Each row is a point on a tangle of strands that fork and nearly touch. The rows are in no order.
(in the rows, 128 means zero)
Points whose rows are less than 119 apart are linked; no others are. Some points are linked to none.
k995: [ 96 161 133 162 133 117 182  86 159 127  50 123 106 156 161 130 114 132
 161 166 104 101 193  63 118 132]
k452: [100 130 132 127 181 101 172 131 146 148  89 138  92 168 186  88  90  83
 131 127 131 176 220 108 165 159]
k271: [ 94 170  97 119 134 145 132 102 149 105 105 132 131 191 160 144 137 148
 164 131 133 102 129 127 138  92]
k572: [103 181  92  86  89 149 137 114 116 111 124 146 145 149 148 143 146 147
 170 118 143  98  80 124 138 111]
k918: [ 91 115 117 142 197 126 152 134 156 145 186 130  96 158 172 127 131 122
 103 139 109 152 126 143 185 111]
k141: [103 191  84  84  68 155  94 155 133 143  85 111 118 115 118 163 163 112
 176 111 133  63 134 166 155 145]
k211: [108 132 114 107 184 105 128 150 113 130 214 159 133 175 169  95 143 127
 114 143 117 166 103 160 171  97]
k422: [131 105 146 157 133 128 108  96 157 112 175 118 137 170 118 144 126 129
 122 124 112 121 166 152 111  86]
k283: [ 88 140 143 117 142 122 104 122 162 155 207 142 110 122 124 145 200  90
 170 116 154 111  76 130 112 165]
k982: [112 157  76  93  52 134  97 145 110 137 127 127 108  82 118 152 168 138
 120 124 138 111  71 152 165 103]
k944: [178 115 116 115 123 121 139 156 106 143 145 116 108  61 109 107 140 148
  81 140 120 171  61 114 141 154]
k738: [100 189  86 136 131 113 149 154 138 131  73 146  96 112 165 118 147 164
 119 149 120 120  60  75 138 143]
k569: [117 133  93 151 120 117 135  99 116  95 114 137 162 172 156 123 139 201
  85 177  99 130  48  98 115  67]
k59: [125  93 166 156 165 143 198 104 158 150 101  90  94 121 117 129  67 119
 120 119 132 174 191  82 128 171]
k768: [116 129 134  89 107 110 134 126 136 155 223 130 104  95  87 154 203 116
 157 121 148 128  60 121 119 177]
k361: [166 107  91  88 113 103 136 163  70 126 187 130 118  66 106 105 158 138
  97 132 123 183  72 147 163 124]
k933: [165  96 163 102 145  98 134 168  69 113 142 173 171 112 128  77 111  93
 124 115 125 185 137 148 124 129]
k229: [135 183 138 120 179 116 144 139 106 127 110 171 138 149 133 113 119 122
 192 130 143 112 133  93 100 143]
k591: [112 170 119 113  89 131 116  95  97  81 144 156 173 172 136 140 159 157
 193 135 163 108  61 131  98 109]
k955: [157 180 123  88 140 122 123 163  96 121 118 164 155 137 126 106 114 106
 205 110 145 113 182 151 112 137]
k69: [195  86 131 171 154 121 130 148 110 132  76 106 118 104 104 115  81 145
  86 154 105 140 195 114 114 108]
k879: [178 110 107 113 175 131 175 102  97  87 145 139 163 149 135 112  87 162
 131 136 124 163  89  93 117 111]
k113: [ 74  86 148 129 108 149 120 116 147 120 197 140 126 175 164 136 142 112
  94  89 114 140 107 173 162  97]
k682: [107 141 122  78  20 109  89 150  73 134 136 142 142  73 118 135 182 123
 130 111 125 134  81 150 127 120]
k424: [115 138 118 117 138 151  87 133 192 174 163  84  81 109 107 163 150  78
 143  97 159  94 145 166 158 180]
k806: [103 182 130 102 164 109 133 160 116 148 119 161 101 137 158 106 123  91
 173 138 152 138 127 111 140 170]
k39: [121  63 196 126 112 154 138 158 109 157 154 129 128 105 119 135 104  72
 104  71 130 168 143 158 139 153]
k602: [120 168 137 140 120 152 163 116 125 123  43 139 140 139 145 120  89 147
 163 131 117 110 166  76 114 133]
k912: [ 95 135  80  70 112 113 121 141 106 142 197 133 112 134 152 144 171 105
 143 113 136 145  83 178 197 115]
k916: [138 158 128 118 107  78  92 185  94 160 108 170 109  56 118 108 167 107
 137 146 127 123 110 108 119 147]
k222: [111 102 151 168  72 147  88 129 168 125 105  92 136 118 105 168 125 126
  97 123 108  81 161 167 114 106]
k509: [104 104 165 173 116 115 163  66 130 105 102 149 140 181 150 116 117 156
  97 161 107 157 145 102 115  71]
k826: [136  70 140 113  91 178 140  94 145 107 156  82 150 119 101 149 104 140
 107  75 134 143 111 161 123 129]
k80: [122 155  79 111 102 105 100 151 119 125 122 123 115 117 148 122 156 149
  95 150 110 111 112 163 169  91]
k320: [135 137 152 139 177 109 173 140 117 132  91 158 129 147 151  87  72 118
 129 124 117 177 195  97 127 147]
k204: [132 116 169 141 167  93 145 160 105 123 138 189 129 130 146  74 104  96
 104 136 123 193 148 123 134 141]
k345: [160 137 142  88 102 123  95 150  87 112 139 145 205 150 114 109 129  96
 181 106 138 111 173 183 120 112]
k935: [168  69 149 164 148 141 165 102 139 140  84  86 114 118 100 142  54 133
  96 115 114 143 202 114 130 138]
k295: [ 80 113 157 203  75 127  65 143 170 136  86 111 103 131 148 152 158 130
  83 149 102  80 159 149 141  92]
k712: [120 119 149 101  83 146 137 133 129 160 159 129 107  80  96 141 157 119
 143 104 165 120  59 117 109 194]
k366: [183 128 157 172 159 119 110 121 127 119  99 129 159 106  80 108 115 148
 131 158 123 116 158  77  57 137]
k522: [188 163  98 101 176 120 137 122 110 101 165 130 155 119  88 124 149 158
 183 153 165 127  68 105  81 137]
k322: [103  72 181 143 134 173 160 124 158 163 163 103 102 121 114 161 101  89
 103  63 143 164 152 133 132 183]
k714: [ 88 136 152 145 150 157 101 119 184 157 136 109 107 133 102 151 145  81
 162  98 162  80 162 132 112 189]
k959: [129 162  76  97 133 192 170  85 157 116  80  96 128 154 125 163  84 130
 172  82 159  98 136 135 158 151]
k387: [ 97 176 107 124 139 121 111 145 154 143  40 131 110 105 144 116 144 122
 150 160 119  62 152  83 115 169]
k907: [112  92 191 173 133 124 164  94 138 118 117 151 134 149 132 106 100 135
 111 135 120 155 143  82  95 130]
k73: [200 174  89 123 174 118 129 132 106  97  72 126 158 125 121 116 105 158
 179 157 104  93 161  98  92 105]
k731: [135 166 113 124 128 122  99 150 132 138 139 134 114  84 100 135 169 132
 153 148 139 106 104 127 105 144]
k111: [124 148 120 125 129 140 156 143 113 134  89 156 112 114 159 107 113 155
 115 126 120 157 100  93 146 140]
k191: [192  85 139  65  79 135 130 119  67 106 165 136 172  97 106 115 136 136
 130 102 146 152  80 148 110 126]
k496: [128 162  91 161 101 128 129  92 120  99  38  95 150 148 126 142 108 194
 114 175 102  78 145 117 112  73]
k632: [143 144  81 118  97 138 151 100 105  79  79 123 165 153 139 125 117 199
 118 151 114 106  95 106 111  64]
k669: [101 160 112  96 151 114 115 192 133 171 111 160  85 108 167 100 147  73
 134 115 142 123 141 122 161 190]
k868: [118 128 112 113 100 155 138 163 107 152  81 146 114 113 139 125 114 121
 113 123 132 125 128 136 164 149]
k603: [119 155 139 125 160  80  91 215 152 162 117 144  99  89 145 111 148  72
 142 147 131 113 172 135 144 173]
k274: [138  86 133 105 116 169 163 103 122 105 158 122 154 163 141 126  94 149
 105  88 128 155 112 150 144 100]
k364: [113  90 143 149 115 182 134 133 161 158 126  87 108 124 124 163  79  99
  75  69 127 148 170 169 165 142]
k162: [142 128 110  83 104 156 123 159 110 162 130 110 104  90 119 136 112 104
 120  77 136 121 127 168 167 165]
k891: [ 71 102 162 154 148 153 137 126 163 139 176 126  95 165 155 137 132  98
 104 107 125 149 138 153 160 127]
k850: [ 93 127 178 182  84 129  92 125 129 141 111 143 116 102 120 139 164 119
 119 142 134 111 109 113  88 138]
k435: [170 108 106 171  99 124 101 102 118  98  56  92 173 121  95 137  99 184
  98 162 101  97 174 112 102  84]
k507: [180  51 130 130 139 128 119 134 112 126 146  99 152 111  98 113  85 122
  66 109 101 162 171 172 149 102]
k290: [160 133 136  74 124 104 140 150  72 117 173 161 158 112 113  99 132 110
 152 109 142 167 102 133 111 145]
k781: [193 104 109  95 177 151 123  93 128 138 211  82 158 130  70 161 142 141
 152 107 171 118 105 166 109 123]
k936: [113 149 106 107 178 100 147 122 103  96 154 155 129 184 170  97 116 128
 148 138 123 153 118 141 156  87]
k564: [117  84 114 169 128 167 186  84 159 113 125 112 122 167 144 139 112 183
  78 132  90 155 104 102 160  85]
k989: [171 123 155 155 172  97 132 132 129 128  82 133 136 110 102 113  94 143
 141 156 114 110 212  97  87 116]
k984: [139  63 147 141  57 153  88 105 135 109 145  86 150 118  91 153 113 129
  88 113 118 111 140 177 107  97]
k701: [135 144 147 151 121 134 171 129 107 131  42 128 112 102 129 114  73 152
 124 125 122 137 132  76 113 161]
k318: [182 124 150 115 184 106 127  92  99  99 188 139 189 142  89 114 144 138
 172 135 160 141 107 114  60 141]
k749: [ 97 140 126 116 173 155 110 113 185 163 214  73  99 132 100 184 159  74
 155  91 179 114 122 179 144 183]
k401: [131 153 130 123  60 120  88  96  93  99 115 141 179 130 117 126 164 162
 141 150 132 104  70 116  87  84]
k582: [156 140  97 109 118  97  96 158  83 120 166 139 119  99 137 113 158 109
 104 147 119 152 115 168 169  95]
k867: [160  89 192 167 115 105 132  86 128 109 119 146 162 130 100 116 113 156
 128 157 129 143 121  74  54 122]
k752: [187  97 151 142 132 118 126  90 117  95 167 120 182 140 100 117 139 152
 144 147 136 136 117 121  65 113]
k38: [171 125 117 136 187 124 185 114 114 124 116 131 133 148 129 109  78 156
 137 140 132 158 146  87 105 129]
k646: [ 96 151 136 159  90 105  57 137 154 109 123 142 130 136 138 144 172 130
 109 171 101  80 142 149 124  76]
k437: [114 173 120 141 168  85 118 161 154 137  55 135 114 144 164 112 135 112
 150 161 100  85 207 102 125 159]
k709: [130  89 123 118 164 144 190  75 107  81 160 127 164 189 138 123  97 165
 140 120 114 171  94 120 128  80]
k794: [ 94 152 132 126 174 140 147 133 171 165  59 134  97 141 153 121 106  78
 174  96 144  92 216  86 118 202]
k135: [173  81 104 129 178 154 154 104 138 113 198  75 147 134  89 145 112 144
 131 113 139 148 135 150 118 126]
k122: [110 152  80  47  88 131 114 167 103 163 163 128  95  95 126 142 154  90
 129  97 148 138 115 185 195 149]
k730: [156 102 143 169 130 124 132 144 133 140 111 110 106  69 110 114 108 158
  69 148 124 147 102  89 119 142]
k817: [196  79 111  95 174 140 136 133 120 112 173  89 151 101  92 120  93 120
 113 117 138 169 150 169 148 130]
k176: [116 116 111 113  68 133 121 142 120  99 124 124 135 143 142 125 132 165
  85 146 114 130  90 149 163  79]
k20: [ 80 159 131 145 171 124 150  95 187 134  86 132  86 156 159 119 123 118
 151 154 127 113 146  81 126 148]
k987: [144 111 112 158 152 142 137 139 172 161 126  85  68  76 111 150 132 148
  91 135 138 122 104 102 134 167]
k948: [ 77 156 163 132 152 144 129 112 181 152 164 129 101 160 140 155 152  91
 178 113 168 101 114 104 103 188]
k678: [121 108 166 156  79 138  93 123 123 143 156 136 121  74 102 131 173 131
 108 116 139 127  55 120  99 151]
k379: [ 63 147 170 169 118 122 112 110 159 139  92 149 103 150 160 127 146 118
 139 137 119  96 133  87 108 140]
k630: [122 195  79 132 149 126 108 147 147 143  91 129 104 104 134 127 149 150
 152 170 133  97  95  89 117 145]
k50: [ 97 137 154 123  56 112  68 183 110 160 101 151 124  93 141 127 163  70
 142 121 118 105 153 169 128 143]
k963: [113 111  94 134 102 131 143 104 102  85 144 128 140 176 162 115 139 176
  76 144 103 145  63 141 165  58]
k733: [125  62 193 172 171 143 142 115 174 156 151 102 107 119 114 133  92  99
 128 106 143 145 189 115 117 174]
k764: [122 106  86 146 145 158 166  80 178 119 109  78  98 162 130 156  91 167
  90 129 109 122 139 139 175 100]
k573: [146 128 107  97 163 150 135 111 174 151 231  82 128 140  69 182 151 117
 163  88 174 124  90 160 133 159]
k666: [111  97 142 111 119 111  97 147 120 128 198 133 135 152 141 136 138  81
 109 109 125 146 139 198 155  91]
k578: [115 167 130 116  46  75  71 169  74 148 108 168 122  57 118 128 198 107
 140 149 126 111  91 125 113 126]
k688: [130 142  95 151 147 157 139 106 164 127  85  78  83 111 105 152 101 153
  97 134 123 111 136 107 152 134]
k102: [113 155 140 185 139  90 146 104 124  95  88 154 143 180 165 114 114 149
 128 182  93 131 164 101  90  78]
k101: [180  54 119 126 113 129  88 116 110  95 143  98 169 120 100 137 115 142
  69 119 117 142 142 161 117  95]
k974: [145 102 135  86  89 139  92 141 105 129 160 134 173 138 118 131 123  91
 121  83 132 126 169 206 131 114]
k464: [ 99 187 125 168 150  84 113 140 127 121  64 166 122 159 173 114 136 125
 146 186  95  95 186  92 106 100]
k996: [107 170  97 118 166 118 155 113 113 105 103 160 143 199 184 116 109 159
 151 148 118 113 121 117 150  77]
k919: [111 141 126 138  68 113  66 125 114 112 134 147 162 135 130 146 165 132
 135 134 127  87 103 151 114  85]
k721: [104  92 162 140 123 123 132 176 128 151 151 148  90  87 138 107 135 103
  76 123 111 182  89 126 159 174]

A fork is a point with three links, a tip a point with one. Leave the first point through the second and follow the links. Name the first fork or tip that comes.
k948; k283: k111
k271; k572: k984
k996; k936: k603
k564; k764: k80
k80; k582: k564

Follow the links from the first point to the second, and from the first to the third. Name the last point that the two ways share.
k274; k996; k283: k984
k204; k401; k20: k984
k509; k749; k764: k630
k582; k162; k867: k630
k987; k283; k435: k80
k764; k496; k122: k80
k322; k995; k318: k867

A fork is a point with three links. Follow the links from the first point to the second and name the forks in between, in order.
k912; k987: k111, k630, k80
k322; k582: k867, k630, k80
k752; k868: k867, k630, k111
k191; k781: k320, k984
k817; k113: k984
k682; k867: k630
k688; k69: k80, k630, k867
k764; k283: k80, k630, k111
k738; k646: k111, k984
k768; k982: k111, k630
